Each row is a point on a landscape with many peaks, with its height.
From any point a climber steps to the highest of the 2 points nearest to it. It stops when none of these is higher. Distance is the straight distance between rows; heights are no part of it.
Dok: 104  93  98 125  54 131 176 147  89 133 127 117 119 136 158 110 119 131 161 126 157 145  (h 309)
poze: 105  93 118 112  73  89 174 149 160  76 189 141 119 157 127 157 134 148 163 134 126 171  (h 302)
foz: 154 125 145 121  60 144  80 158 139  84 127 153 111 153 182  82 125  43 175 173 113 150  (h 487)
zisin: 157 176 150 156 183 133  97 171 141 101  73 110 143 140  71 173  84 135 113 108 165 119  (h 295)
zif: 115  66 130 117  61 147 102  46 159  93 134 131 100 117 183 132 185 110 148 100 121 137  (h 651)
momar: 114  94 119 107 115 100 199 120  80 126 144  66 153 128  98 151 125 154 104  60 166 141  (h 534)
keke: 118 120 135 170 153 152 117 123 119 140 101 107 163 113  65 192  97 176 106 138 210  86  (h 229)
som: 132  92 130 104 115  77 188 120 119 105 179 102 122 133 118 146 134 145 112  80 164 155  (h 495)
voru: 170  76 157 147  95 115 110 108  95  96 133 139 140 154 140 175 114 130 109 149 223 105  (h 659)
Kuv: 146  97 145  84  92  78 160 128  47 107 139 116 131 150 171 102 131 117 139 103 111 120  (h 253)
menol: 144 132 138 152 121 109 123 123  62  97  71  97 141 157 121 168 103 129 135  52 182 130  (h 690)
sif: 115 102  86 100  79 148 161  86 110 105  99 108 125 125 139 154 189 170 168  71  85 146  (h 59)
res: 173 150 154 110 219 106  84 127 137 111 103 141 149 151  74 152 103 120  95 150  84 106  (h 205)
nitik:  98 155 111 148 128 151 165 165 120 196 139 119  93 128 156  48  98  83 126 127 163 111  (h 262)
bup: 163 161 136  98 159 125 118 135 160  90 128 119 122 135 141 111 166 133 114  97  89 157  (h 480)
nekuf:  71 110 102 147 122 167 117  81 136 194 125 145 106 101 144  79 134 114 138 161 123  83  (h 127)
Velep: 165 153 162 133 219 103  85 133 163 134 131 150 144 118  63 165  93 119  77 159 130 115  (h 216)
Rumot: 168 118 143 152 159 150 109 115 121 121 104 108 123 149 123 145 129 130 107 103 196  75  (h 244)
Fakid: 131 165 140 148 169  90 144 183 115 157 118 141 115 129 117 114  82 103 107 126 140 139  (h 232)
kodes: 108 140 163 120 181 102 109  74 145 161 177 154 124  62 133 131 161 139  83 124  82 138  (h 597)
keban: 101 110 100 168  81 133 117  89 138 142 102 161 108  77 127 193 150 137 134 119 165 184  (h 301)
lubo: 171  90 137  92 121  90 146 103 114  43 148  95 154 171 103 196 151 155 123  76 141 134  (h 493)
med: 166 173 151 118 205 146 123 138 128 119  90  88 143 110  82 157 114 135  88  48 113 101  (h 517)
sol: 127  90 146 102  93  94 107  85  51 135 107 174 129 128 163 127 150 108 147 149  99 109  (h 327)
gego: 130  70 157 110 131  89 144  60  78 141 164 124 128 107 141 128 150 142  82  98 165 121  (h 649)
mutas: 146 106  95 152  43 134 129 125 119  78 117 149 106 173 142 171 131  61 176  90 161 194  (h 715)
ver: 117 182 104 165 168 119 132 124 104 224 114 139 147  67  82 167 100 114 125  96  97 114  (h 300)
givu: 143 157 134 102 165 125 149 174 120  94  81 102 157 142  91 154 126 182 135 108  72 126  (h 255)
kimog: 102 126 147 149 169 126 131 130  99 155 105 111 172 111  37 178  58 156 103 133 178  79  (h 245)
zizu: 119 122 150  96 115 123  52 115 159  89 145 149 130 134 161  86 174  86 145 152  52 176  (h 52)
Lono: 108 164 115 162 173  99 128 145 109 191 106 148 143  88  75 169  87 134 124 143 111 112  (h 281)
kov:  76 106 117  90  69 147 158 133  88 149 120 119 127 136 175  49 138 131 169 141  65 113  (h 384)
Nik: 117 179 113 172 154 145 113 120 156 200 122 159  73  79 147 103 129  71 119 103 143 126  (h 724)
Papor: 118  71 163  86  76  80 100  61  77 111 151 161 126 105 185 123 161 105 137 136 103 135  (h 311)
roguf: 184 129 137 138 138 116  80 167 155  72 148 133 154 165  89 146 120 107 124 157 175 198  (h 423)
Movag: 160 138 127 103 116  80  96 161  89  98 135 144 146 150 123  98 145  73 152 124  83 223  (h 181)
tadar: 118  98 143 109 128 112 179 127  55 136 127  67 163 148  97 133  87 139  95  79 189 114  (h 577)
mif: 115 133  86 154  90 158 163 122 173 130 144 105  77 103 147 127 154 117 141  69 181 158  (h 182)
Povo: 137 107 139 135 136  96 125  85 127 124 144 138 138  95 104 195 147 160  82 118 177 159  (h 257)
Zugug:  71 148 112 131 136 115 165 140  35 179  75 107 184 136  72 139  82 145 140 120 107 109  (h 357)
dil: 164  65 123 152  62 136 149 127 123  72 158 119 119 164 146 182 106 133 135 133 220 109  (h 621)
vozi: 112  94 130 122 115 164 114  93 162 118 151 116 120 110 156 115 167 171 123 138 133 103  (h 208)
depep: 136 163 136 162 143 113 104 182 106 101  55 137 148 161  88 171  76 133 141 138 150 140  (h 323)
Zus: 183 128 141  99  97  98 126 138  68  77 109 118 137 176 157 128 136  82 146  99 130 138  (h 224)
zuveb: 100 170 111 139 116 129 144 160 137 156 101 148  88  96 160  86 136 107 149 102  89 174  (h 459)
fali: 148 146 126 117 112 144  87 164 165  79 109 159 130 159 142 118 149 135 165 171  85 169  (h 159)
Vit: 117 133 146 128 143  82  68 104 139 132 166 176 142  92 110 128 159 105 108 156 105 223  (h 575)
Fof: 176 125 135 127 171 187 116 106 174  83 120  92 143 133 112 152 167 191 104 113 151  72  (h 128)
Basa: 154 138 123 154 105 125  81 187 154 101 139 165 130 151 116 127 111  86 143 181 170 216  (h 444)
budu: 107  70 151 129  53 150  95  92 156 110 124 137  97 119 202  95 149  79 161 141 123 122  (h 619)
niduk: 141 106 132 157 106 121  70  74 100 130  92 173 129 130 133 176 151 107 120 137 178 153  (h 259)
fitav: 165 154 155 112 145 113 110 170 130 113 143 140  98 175 178  55 114  71 138 149 108 106  (h 563)
mufod: 106  97 161 118 140  90 107  62 123 141 166 152 113  85 162 117 161 132  89 120 128 141  (h 618)
Karu: 146 128  97 151 113 181 148 118 159 119 125  92  80 130 165 106 160 113 128  63 201 118  (h 203)
napu: 120  75 118 141  50 129 117  60 150 103 133 143  86 123 166 146 161  68 151  86 162 181  (h 683)
ditog: 153 145 148 103 180  70 119 137  78 139 113 162 133 164 125 110  94  98 129 152  60 114  (h 183)
riv: 151  90 123 132  97 120 117  74 167  67 168 136 119 140 130 182 169 135 125 111 171 160  (h 561)
Dafe: 162 135 134  82 131 110 130 113 166  55 169 100 115 151 159 104 180 131 129  83  77 148  (h 441)
tava: 128  89 157 114 155 151  84  64 157 115 154 136 125 121 152 113 173 165 110 163 114  68  (h 219)
ratov: 106 110 150 112 150 114 174 147 119 154 158  97 174  99  66 151  96 178  77 146 161 120  (h 221)
zar: 109 146 113 124  92 107 107 143 170 109 139 153 107 125 141 106 150  75 158 123  96 232  (h 529)
Dure: 138 170 102 121 114 169 114 158 196  77  91 135 112 136 143 124 169 156 168 132  65 162  (h 136)
Til: 143 154 109 106 131 101 107 123 152  84 143 138 141 126  95 149 178 131 142 108  78 233  (h 395)
luk:  91  89 146 106  83 118 102  94  97 150 109 167 105 121 186  86 146  92 169 149  68 100  (h 345)
sovi: 100 140 144  98 154 156 180 125 135 168 154  80 190 116  61 144  85 162  65 155 152  86  (h 207)
Pek: 159 158 138 131 155 129  93 128 166 108 134 141 116 125 134 111 157 109 109 124 130 171  (h 511)
fovo: 115 165  86 139 184 150 148 142 143 193 141 121 148 112  87 117  71 139 135 182  68  77  (h 268)
likup: 111  97 115 135 132 146 129 113  77 155 105 114 173 172  88 138  80 158 135 188 157  44  (h 425)
Nedu: 147 138 113 163 148 144  81 132 136 142  80 166 106 162 127 134 101 112 151 175 145  85  (h 163)
Lud: 132 100 120 156 107 109 100  66 107 120 108 148 131 105 115 207 155 137 111 108 182 179  (h 278)
gereg: 120 135 159 133 172 113  96 118 167 143 179 156  99 120 154  80 125 110 106 159 116 104  (h 559)
nul: 104 100 124 148 103 178 130 126 182 134 161 125 118 111 142 116 136 166 125 172 179 104  (h 195)
Tikas: 143 135 133 142  80 121  86 186 152 105 134 173 113 158 158  95 103  69 163 186 137 186  (h 462)
dap: 120 126 133 154 140 175  56  89 204 132 109 175  94 116 155 123 151 117 135 181 124  95  (h 69)
siba: 168 112 129 148  61 148 105 134 114  97 106 148 100 164 177 127 119  67 151 138 184 134  (h 676)
Sota: 122  92 125 143 149 113 125  83  64 183 124 137 124 138 133 116 102 105 113 146 168  57  (h 463)
zilit: 132 178 113 150 138 182  88 119 187 145  75 150  79 107 156 100 172  93 149 112  95 136  (h 90)
sirap: 113 133 152 128 145  62 109 122 124 138 148 175 138  92 105 154 133 139  99 165 121 194  (h 594)
lazaz:  94 174  95 133 171 134 162 144  61 183  79  89 168 139  77 122  64 120 141 107  87  89  (h 326)
Peveb: 149 180 146 119 158 105 135 182 153 125 145 127  92 146 172  52 119  79 118 107 104 168  (h 601)
vov: 130 129 149 116 180 135 127 118 157 132 140 130 159 100  84 150 143 201 102 164  82  88  (h 172)
sodun: 120 154 128 156 130 134 107 134 167 160 134 156  71  98 171  94 132  72 114 117 168 160  (h 699)
gir:  86 122 116 147 104  87 168 167 136 155 152 143 141  81  89 169 101 177 124 161 156 180  (h 363)
gopez: 126 146 132 125 202 131 116  53 131 172 152 146 118  78 129 128 162 131 103 109  54  99  (h 576)
gibet: 136  96 156 134 116  79 132 172 125 107 140 145 159 135  90 193  86 175 110 180 183 158  (h 420)
fereg: 167  71 134 119 102  96 133  63 106  73 158 117 129 145 129 191 161 127 112  82 184 136  (h 528)
Sozak: 179  86 171 119 113  86  89  96  85 102 155 151 141 146 146 146 130  93  98 155 191 121  (h 629)
mivok:  85  79 155 143  77 140  59  81 190 129 115 161 106  95 183 120 158  94 144 156 105 150  (h 598)
sibez: 130 112 161 111 199 121 133 136 158 143 163 137 155 110  68 143  89 184  82 189 112  69  (h 184)
Kepit: 117 174 122 122 139 167 181 162  98 135  92  43 172 145  89 114  91 140 114  69 145  98  (h 76)
rilu:  93 130 142 140 153  74 129 137 119 175 145 181 125  93 122 126 107 134 113 177 117 143  (h 620)
fifuf: 153 166 137 126 205 159 139 152 172 145 138 107 121 128 106 103 114 135 102 126 106  73  (h 138)
nulil: 128 161  89 128 193 155 130 126 131 159  99 117 143 125  88 129 100 154 142 164  60  61  (h 254)
lepe:  64 153  98 104  94 161 180 107 148 172 167  98 162  62 122 116 168 171 125 121  88 149  (h 678)
mem: 112 128 131 137 180 151 144 112 153 182 169 120 171  95  59 144  88 164  88 193 145  66  (h 193)
Divi: 137 100 119 136  97 126  92 105 199  62 197 144 125 145 117 159 165 108 142 134 145 203  (h 592)
Vade:  97 157  86 125 104 211 152 107 116 169  89  94 140 143 130  98 150 140 142 125 131  88  (h 582)
mor: 126 157 139 157 160 134 159 197 162 171 160 109 139  89  79 145  74 142  82 133 189 115  (h 673)
roni: 102 100  94 114  79 161 148  90 176  79 123 120 109 122 145 152 189 162 176  88  79 152  (h 78)
nozo: 174 184 127 123 172 133  92 179 133  91  70 134 141 185 112 125 129 121 147 134  81 126  (h 199)
mive: 138 121 101 155  95 115 153 117  97  81 100  95 125 164 113 197 124 137 144  47 191 154  (h 757)
zedu: 170 112 147  98 112 127 155 182 103  83 118  98 147 181 142 114 109 156 140 134 125  88  (h 490)
pase: 118  93 124 142 177 145  93  44 147 162 153 151 117 106 126 119 137 150 106 173 125  51  (h 227)
kedu: 114 105 137 111  97 104 103 102 198  77 202 122  92 132 165 119 163  89 135 109 129 177  (h 617)
gof:  99 130 151 127 159 102  68  93 164 146 159 182 107 110 148 108 140 114 118 183  86 129  (h 570)
gek: 176 166 151  89 172 106 115 183 123  77  87 117 156 174  99 138 122 142 125 114  69 144  (h 222)
telu: 183 116 130  78 104 118 145 122 127  41 149  91 126 181 159 124 170 127 151  75  92 123  (h 407)
det: 124 114 126 169 144 132  76  75 119 160  95 178 112 112 121 172 132 123 114 158 180 112  (h 246)
Pidug: 112  93 150 124 143  99 154 107 117 147 163 124 156  80  91 162 128 179  80 133 155 133  (h 239)
Fil: 188  99 123 146  99 168  46 116 153  61 149 141 134 153 126 124 165  77 150 145 149 185  (h 383)
veno: 193 114 139 132 110 137  75 129 147  59 142 136 146 169 119 156 139 114 126 157 166 158  (h 404)
zisi: 121 173  85 129 106 162 188 207 148 129 115  82 109 141 146  76 126 135 157  96 120 145  (h 312)
tun: 105 141 118  98 116 147 125 146 204  73 147 112 109 117 165 101 177 169 155 125  44 154  (h 111)
Lanag: 148 169 151 152 185 104  93 155 183 145 147 164 125 100  85 155 110 115  90 173 149 153  (h 225)
niz: 137 174  99 141 123 120 114 135 198  90 149 137 127 103  90 176 168 126 135 111 117 223  (h 359)
nog: 145 113 113  98  49 118 151 164 101  61 110 136 129 169 159 144 135 123 196 127  79 158  (h 414)
gagab:  93 158 119 107 119 159 175  84 135 181 171  89 187  68  99 142 163 178  93 106  98 129  (h 622)
tulan: 137 158 126 134 152 170  57 100 193 113 104 155 100 132 154  95 170 106 144 145  85 115  (h 77)
dip: 109 148 110 151 126 171 143 165 167 155 136 122 114 112 131  97 126 153 133 156 144 111  (h 180)
zuvub: 121 110 135 101 121  99 120  82  59 136  94 155 134 127 151 124 164 140 140 114  63 120  (h 337)
zofer: 141 118 144  93 146 100 145 135  86  99  90 107 166 137  98 168 139 184 122 106  85 129  (h 287)
gevo: 170 133 150  98 133 131 132 181 125  93 132 118 121 178 168  67 123 124 146 145  99  77  (h 531)
Tunib: 112 116 125 146 162 127 142  93  87 191 129 124 130 110 112 128 119 122  92 118 167  88  (h 479)
mepu: 135 179 109 158 147 135 128 136 101 142  62 116 125 116 118 154 140 128 130  73 136 143  (h 386)
madet: 159 130 143 107 130 128  41 112 122  97 124 165 139 151 139  92 171  78 152 170  70 149  (h 60)
kob: 161 146 138 133 177 167 114 112 189 117 128 113 151  84  92 179 165 192 100 119 122  92  (h 150)
lim: 128 183 108 114 148 202 178 159 126 143  96  52 163 167  98  93 112 133 115 100 129  69  (h 101)
ritup:  95 131 101 148  86 130 174 165  85 175 116 116 105 127 153  87 107 104 141 114 169 149  (h 284)
maz: 141  96 115 145  42 126 115 111 126 102 124 152  94 144 167 127 133  44 164 111 165 184  (h 718)
Guso: 116 144 129 139 124  90 130 180  61 120  64 132 160 153 100 162  86 158 155 131 114 136  (h 358)
ber: 156 118 129 122 102 164 159 199 107  80 100  81 157 193 125 134  94 169 160 135 157  84  (h 474)
Lev: 136 126  96 141 194 136 108  79 123 170 114 130 131 114  94 143 109 146 122 165 104  54  (h 238)
kigo:  95 167  73 127 101 217 162 115 144 162  98  88 128 108 144  93 175 136 148  90 108 115  (h 542)
Lasul: 110 129 100 151  92 148 128 137 103 128  58 152 136 127 121 182 139 174 167 139 118 152  (h 661)
kezel: 129 140 136 175 151 104  79 110 154 162 134 184 113 101 106 164 123 110  96 174 186 153  (h 235)
feso:  81  89 140 109  80  88 137 104 160 121 193 120  77 107 190  88 145  90 130  95 125 167  (h 647)
fanu:  82 106 154 131 111 124  55  89 184 126 136 182 123  91 149 133 159 120 135 184  84 166  (h 584)
Sike: 109 131 139 134 109  96 123 129 145 144 157 143  75 110 182  77 130  71 115 106 152 175  (h 675)
papo: 132 177 100 141 125 186 125 160 202 118  94 127  85 116 163  97 162 123 158 101  97 142  (h 109)
mak: 160 140 131 123 157 160  32  99 161 102 106 170 131 152 126 114 171 108 154 176  79 121  (h 68)
Segef: 140 108 131  90  83 106 150 169 105  81 134 130 137 160 150 125 129 159 166 154  93 137  (h 448)
Naduf: 109 160 122 133 139 160 136 187 190 135 146 130 107 115 148  74 126 151 141 168  92 109  (h 167)
veson:  65 126 111 134  98 198 138  91 159 182 138 113 112  99 164  59 154 119 135 137 125 100  (h 135)
zaseg: 170 111 158  91 185  79 128 113  55 134 122 132 132 171 133 105  86  89 109 119  90  73  (h 170)
kanob: 162 133 161  98 193  84 102 128 121 120 129 160 143 156 110 125 109 128 111 170  81 103  (h 194)
Doli: 154 122 110 142  83 177  83 106 151  87  77 152 114 151 157 142 165 105 159 122 121 159  (h 545)
Goz: 150 137 122 160 179 129  81 126 173 140 127 164 102 144 124 125  94 112 122 201 150  71  (h 156)
nuzu: 155 148 135 150 194 143 114 151 179 139 133 130 114 133 107 121 105 136 106 172 142  69  (h 149)
sev: 138  75 111 132  59 123 189 141 129  89 181 104 112 169 141 142 116 129 151 108 200 120  (h 586)
nif: 121 151 112 187 147 132  86 116 103 153  62 161 120 123 101 189 112 124 135 131 183 116  (h 231)
duka: 104  96 136 100  91 152 132 110  99 143 131 127 104 137 193  52 143 107 159 135  89  77  (h 360)
gaveb: 164 149 114  97 130 100 126 147 141  59 121 115 159 160  85 169 161 137 140 101  84 208  (h 427)
ravim: 170 135 137 110 175 144 105  76  95 112  79 109 124 159 135 124 166 130 118  85 101  72  (h 280)
nak: 140 104 178 123 196  83 136 132 108 162 154 137 130 121  88 144  59 117  62 140 180  95  (h 680)
vubi: 119  85 172  86  97  45 122 105  82 109 177 165 145 117 155 131 133 128 120 163 109 156  (h 294)
musa:  55 107 117 153  88 118 146 114 110 206 134 167 122  63 128 127 124 137 126 163 149 153  (h 600)
kipi: 126 164 107 128 121 125 170 149 115 154 114 106  87 114 171  71 140  94 132  57 116 161  (h 418)
muke: 171 152 144 154 157 131 105 153 164  87 110 111 139 128  89 189 113 145 102 112 187 149  (h 272)
duva: 123 185  95 160 163 163 136 129 110 189  88 102 141  95  95 141 131 124 127  74 114  91  (h 336)
Magog:  72 120 109 167  98 147 127 144 144 183 112 170 113  81 123 143 116 145 143 185 154 140  (h 624)
gobeb: 126 153 127 135 172 105 157 164 105 175 136 136  94 143 150  63  84  81 122 128 119 109  (h 248)
folag: 138  58 154 109 109 115 140  73  66 134 158 122 149 136 145 130 142 146 102 139 174  66  (h 684)
far: 142 111 163  94 191 137 157 107  99 146 139  86 151 118  97 131 119 146  71  80 126  85  (h 596)
bik: 143 179 113 120 153 152 172 190 128 129  99  90 110 142 149  79 136 125 134  70  95 127  (h 361)
Tir: 137 174 116 163 144 151 154 193 161 144 123  88 132 102  90 151  97 147 109 103 185 125  (h 625)
fitak: 110 157 123 187 144 109 115 135  93 179  79 136 125  97  96 178  94 115 117 107 204 128  (h 215)
lal: 142  88 166  88 109  95 161 136 115 105 210  97 113 141 181  65 118 118 108 122 144 101  (h 505)
fazi: 126 114 167  77 108 106  74 117 149  67 171 134 130 138 186  93 165 122 135 154  50 134  (h 45)
letes: 127 136 119 147 114 181 150 174 104  95  77  66 171 176  97 140  86 175 148 117 178  85  (h 516)
zipez: 144 114 102 146  72 149 109 116 113  86  72 155 134 153 138 187 144 143 162 124 125 162  (h 595)
vegi: 148 100 103  94  81 152 175 120 116  73 142  81 116 168 161 111 162 147 163  79 120 108  (h 372)
Futov: 155 166 125 112 194 197 157 152 156 135 128  68 139 155 106  84 112 139 105 114 105  51  (h 124)
liv: 103 153  83 157  98 190 133 157 142 138  53 138 130 111 123 156 149 169 178 136  97 136  (h 746)
pim: 121  99 143  93 183 131 154  53  75 171 148 106 161 127 111 111 136 149  90 122  96  70  (h 635)
Boro:  97 128 109 157  92  90 153 157 160 131 149 161 111  93 112 180 120 143 138 140 160 213  (h 338)
Buvu: 135  92 168  77  84  51 153 147  58 103 167 142 140 135 169 110 118 119 135 163 105 130  (h 276)
gab: 166 131 128 184 122 153  87 145 156  85  99 136 139 152 106 197 106 153 118 151 211 143  (h 250)
Zevun:  95 110 170 118 130 100 115 150 155 139 207 147  96 124 193  59 108 101 107 166 130 112  (h 546)
bebef:  99 136  93 160 129 161 115 110 126 186  84 160  78 117 155  84 124  83 163 143 117  89  (h 120)
Rego: 142 157 119 150 131 105 151 179 144 127 124 119 100 134 138 124 108 105 118  96 178 170  (h 210)
lakim: 123 163 140 146 163 140 159 149 162 198 181 115 135  65 104 124 111 127  82 110 152 114  (h 713)
voda: 131 102 123  96 147 153 144  79  63 147 105  99 169 163 118 115 141 156 122 125  96  45  (h 677)
kizu: 104  96  95 118  56 177 163 127 132 111 121  97 119 141 169  99 145 143 171 114 126 124  (h 339)
Gizab: 154  78 147  93 119 147 146  84  74 116 135  89 164 161 135 116 145 157 113 127 146  50  (h 726)
namot:  93 151 103 140  85 133 130 138 176 137  95 151  91  85 152 119 150 106 160 109  91 205  (h 494)
neti: 135  97 126 172 115 157 120 131 119 110  98 123 150 143 103 186 110 184 127 152 201 100  (h 228)
bogov: 115 110 126 129  92 100  76 104 145 110 155 159 120 114 129 118 160  68 138 127 120 232  (h 552)
nofer:  78 112 125 125  95  84 116 104  93 170  93 191 113  97 147 128 139 120 151 150  82 175  (h 341)
Ker:  92 159 109 114 127 164 169  91  93 187 120  88 180 108  97 136 142 154  96 111 127 104  (h 558)
modu: 103  94 122 143  91 102 166 180 116 116 136 132 158 129  95 174  94 197 134 181 162 153  (h 393)
Fipur:  92 126  90 101  89 152 164 130 187  85 147 100 107 123 150 112 178 165 178  97  61 150  (h 94)
nikef: 130 117 145 129 140  88 149 122  34 144  89 103 146 143 121 130  96 117 113  66 154 118  (h 627)
luz: 128 151 132 150 199 127 115 134 135 170 110 124 165  90  37 189  62 152 105 139 128  73  (h 260)
vifi: 167 105 136 147  76 162 105 152 135  88 118 146 112 167 170 134 115 112 153 172 172  97  (h 666)
sode: 155 109 153 108 130  73 147 171 140  87 160 119 144 146 100 157  94 148 103 139 171 159  (h 443)
Mub: 130 123 143 115 157 153 166 130 129 151 169  85 133 138 129  72 116 129  87 130 156  88  (h 445)
vupo: 139  97 144 102 122 119 190 155 115 127 184  74 130 149 139  78 105 128  91 107 179 109  (h 473)
pazur: 104 166 120 163 144 148 132 121 158 204 153 146 106  54 129 113 137 112 108 112 130 122  (h 752)
Navon: 115 177  99 121 196 142 174 156 124 208 149 101 145 113  95 103  48 107 130 148  56 101  (h 282)
Nidez: 123 125 140 129 212 105 151 138 113 195 160 121 135 106  78 130  33 113  85 154 134  88  (h 660)
tet: 147 123 135 141  81 171  62 122 161 102  91 166 109 147 167 103 152  60 170 156 119 160  (h 512)
Sobar:  94 148 118 115 148 129 163 114  94 179 129 127 132  97 130  94 150 143 128 112  67 127  (h 389)
vitog: 106 125 136 109 144 122 168 133 106 168 155 121 150 113 126  94 124 153 107 141 105 112  (h 416)
Nepi:  95 144 137 115 136 108 195 169 153 152 208  96 121  95 146  69 114 137 100 107 112 161  (h 682)
Bem: 100 161  94 181 118 166 113 164 162 164  76 171 117  96 107 160 122 156 165 177 123 132  (h 665)
Zev: 125 147 125 156 130 155 156 196 137 113 107  80 151 137  79 161  76 170 128 114 191 119  (h 572)
tezeg: 127 105  82 167  62 150 158 133 110  88 105 119 107 169 136 183 119 121 168  73 184 153  (h 697)
sel: 164  90 141 142 103 154  98 123 103 100 117 143 134 165 152 148 121 135 141 174 178  60  (h 702)
fuve:  47 117 125 124 102 151 144 130 150 178 162 121 101 100 182  43 132 111 138 140  94 129  (h 145)
vizi: 157  93 184 108 160  59 116 106  84 138 163 151 135 139 125 125  98 101  76 140 167 111  (h 658)
vedor: 169 123 135 145 185 152 102  70 104 135  91 107 115 152 125 131 141 115 104  86 165  50  (h 258)
vam: 110 156  87 138  99 109 191 178 163 123 155 106  88 118 130 127 126 116 146  73 160 185  (h 185)
Rab: 160 153 130 134 133 132  87 170 128 108  94 162 127 171 138 117 119 108 150 171 117 121  (h 177)
mokan: 103 111 131  83  70 114 142 159 112 103 133 135 122 136 181  78 144 140 180 143  49 133  (h 413)
fubez: 107 115 123 133 135 111 137 145  54 146  78 128 166 155  86 150  80 161 145 155 129  82  (h 398)
Gasin: 101  97 131 128  71  77 155 157 152 107 183 152 112 125 138 145 110 130 149 157 154 190  (h 317)
maso: 151 116 151 138 129 121  92 117 155 114 152 150 105 140 162 107 137 109 110 150 169 123  (h 541)
Gok: 150  93 153  91 113  56 184 150 148  76 211 107 119 156 118 132 116 131 110 109 168 154  (h 469)
diz: 128 175 146 117 160 107 168 198 167 132 178 114  98 116 156  67 111 116 106 111 103 157  (h 638)
Tizap: 107  86 175  97  98 100 121 141 136 101 209 125 116 129 200  67 124 123 127 169 119  99  (h 530)
Bas:  81 154 103 150 122 148 166 112  82 201 114 102 164 112  96 139 109 130 104 128 168 102  (h 513)
viz: 106 110 135 131  61  99 109 137  86 142  85 194 116 129 158 125 118  87 167 162 117 177  (h 322)
vite: 102 110 134 133 185  81 147 112  89 198 159 160 139 103 104 118  73 128 108 182 105 106  (h 641)
Zegip: 166 130 121 101 101  94  98 121  65  96 102 141 143 155 137 130 155  77 147  98 107 193  (h 202)
zodo: 111 136 102 104 130 181 160  97  88 156 106  86 154 169 133  79 137 134 128 132 109  63  (h 628)
Doril: 101 140 132 112 140  84 134 117  82 160 110 165 123 103 142 115 145 131 126 117  64 159  (h 362)
dabol: 130 153  95 167 104 138 110 110 182 127 120 147 108  87 115 178 159 120 133 102 149 202  (h 329)
domu: 141 142 111 107 154 135 119 102  79 130  65 134 128 149 140 121 164 136 147 104  57  89  (h 308)
ragi: 124 167  77 138 112 206 147 138 155 127  75  99 125 102 130 143 178 176 166  89  92 123  (h 634)
Gola: 147 150 161  91 215 159 156 130 125 156 141  82 156  98  68 147  90 136  70  64 102  87  (h 564)
git: 161 183 124 138 157 142 132 140 128 100  73  79 137 121  96 172 137 141 117  29 133 141  (h 452)
Gepe: 155 141 120 143 150 168 132 127 153 126 122  97 109 124 143 115 152 135 108  89 170 100  (h 223)
Labi: 174 120 129  99 129  99 146 140 147  35 145  97 153 184  80 194 135 149 136  94 129 163  (h 466)
Memun:  72 146 127 121 135 148 125 155 169 152 142 134  91 112 177  52 137 119 148 140  51 119  (h 154)
roki: 109 187  84 131 182 151 174 122  84 213 119  88 147 131 101 101  63  86 127 109  86  85  (h 299)
genav: 139  85 116 132 138 112 117 109  62 159 118 137 140 164 129 116  76 112 146 186 148  30  (h 447)
Rulud: 112  87 132  86  89  77 150 114 148  69 185 136 134 132 133 158 158 174 149 132  80 171  (h 285)
Nibis: 138 132 135 113 124  72 130 144  77 110  90 141 156 140 106 174 122 154 129 122 108 173  (h 321)
dozel:  61 146 114 117 109 125 178 143 168 161 202 109 129  57 134  95 142 160 121 121  90 166  (h 731)

Two climbers start at each pair of points below. Name the first point that both come to, or write never.
poze and lubo: never
bik and bup: never
viz and Dok: gereg
roguf and Rego: never
roki and ver: never
Zevun and gobeb: gereg

For each start below, name the point where the climber stops.
veno: liv
nekuf: dozel
zisi: nak
Fakid: maz
zaseg: Lud
luz: Gizab
kob: Lud

Call two points neighbours if one is among the 2 nearest of the other. Go from one point of each pair to the other, from neighbour to neighbour, staying as high as possible. Name the lowest point that can't be avoided.
Gizab and nak: kigo
voru and liv: musa
nak and sel: Sozak
dozel and pazur: ber
maz and mive: tezeg
sel and mive: vifi
